Points, in no order, along strands that fork, close into loops and pass close to each other.
Points whose rows are less than 356 apart are linked; no others are.
j_115: -43, 28, -220, -196, 314, -359, 149, -174
j_746: -25, -66, 39, -168, 8, 51, 112, 106
j_794: -91, -402, -120, 289, 212, 495, -158, 125
j_677: -33, 130, -119, -297, 505, -202, 155, -81
j_593: 256, 76, 174, 60, -26, 489, -88, 467
j_423: 54, 146, -254, -112, 238, -506, 116, -270
j_26: 176, 24, 197, 56, 129, 588, -137, 426
j_658: -249, -478, 135, -162, -31, 449, -53, -30
j_696: 165, 140, -126, 139, 68, -17, -1, 188
j_324: 184, 490, 224, 35, -291, -446, -37, -131
j_329: 15, 20, -72, 334, -329, -480, -113, -333
j_86: 288, 375, -197, 274, 118, -249, -72, 59
j_781: -351, -611, 98, -243, -100, 284, 46, -137
j_930: 18, -138, -197, 257, 349, 283, -92, 195
j_535: -155, 57, 146, -341, 364, 141, 128, 40
j_146: -43, 17, -145, 164, -201, -455, -5, -307
j_56: 101, 260, -163, 42, 70, -552, 20, -350
j_538: -164, -421, 79, 2, 55, 501, -99, 68
j_400: 287, 169, 166, 25, -119, 304, -19, 435
j_547: 143, 134, 83, -48, -245, -14, 57, 194
j_595: -156, 43, 227, -493, 162, 60, 195, 21
j_967: -341, -266, 198, -100, 182, 745, -235, -142
j_875: -256, -463, -163, -96, -131, -134, 141, -190
j_380: -172, -164, 43, 82, 384, 603, -186, 57
j_184: 149, 343, 20, 144, -216, -421, -57, -171
j_883: -32, -56, -101, -93, 28, -147, 101, -13
j_32: -29, 192, 135, -92, -394, -466, 65, -274
j_244: 186, 333, 139, -39, -348, -126, 55, 129
j_462: -104, -406, -163, 145, -358, -78, 30, -81
j_594: -61, -246, -183, 297, 431, 405, -162, 142
j_196: -9, 145, -123, 79, -73, -580, -12, -363
j_395: -26, -46, 77, 52, 358, 462, -90, 201
j_892: -53, 129, 258, -511, -52, -72, 238, 60
j_371: -415, -199, 226, -214, 201, 742, -208, -265
j_996: -274, -242, 83, 39, 291, 707, -246, -52
j_855: -41, 168, 155, 91, -377, -600, -48, -409
j_100: -120, -210, -309, 38, 47, -381, 93, -270
j_213: 340, 326, 106, 122, -199, 179, -16, 413
j_852: 253, 283, -194, 262, 125, -104, -39, 199
j_145: 134, 399, 228, -358, -135, -177, 172, 133
j_485: 80, -67, -171, 213, 196, 119, -10, 195
j_218: 74, 48, 171, 56, 281, 608, -142, 335
j_800: 276, 74, -134, 359, -81, 181, -95, 351
j_223: -105, -546, -17, 212, 21, 581, -184, 108
j_780: 220, 502, 162, -170, -160, -218, 86, 133
j_945: 57, 33, 123, -155, -24, 119, 110, 193
j_333: -228, -430, -335, 64, 26, -210, 91, -219
j_910: 354, 251, -42, 334, -172, 101, -90, 363
j_466: -67, -84, -169, -36, -15, -272, 100, -125
j_167: 16, 145, 136, 269, -318, -589, -145, -426
j_528: -106, 88, -6, -334, 432, -71, 151, -36
j_949: -97, -314, -260, 256, -313, -257, 5, -176
j_243: 212, 373, -104, 245, -30, -392, -91, -112
j_364: -41, 86, 117, -245, -349, -332, 156, -130
j_543: -2, 209, 261, -479, -231, -196, 256, 34
j_368: -147, -385, -119, -55, -274, -95, 102, -105

A fork is a point with three links, a tip a point with one. Leave the first point through the second and follow the links. Name the first fork or tip that comes.
j_380, j_996: j_371
j_594, j_794: j_781
j_593, j_400: j_800
j_167, j_855: j_364
j_86, j_243: j_324
j_333, j_875: j_949

Name the points in between on the shortest way along the links from the first point to the second, in order.
j_892, j_56: j_595, j_535, j_528, j_677, j_115, j_423
j_146, j_423: j_196, j_56
j_852, j_324: j_86, j_243, j_184
j_945, j_466: j_746, j_883
j_883, j_462: j_466, j_100, j_333, j_875, j_368
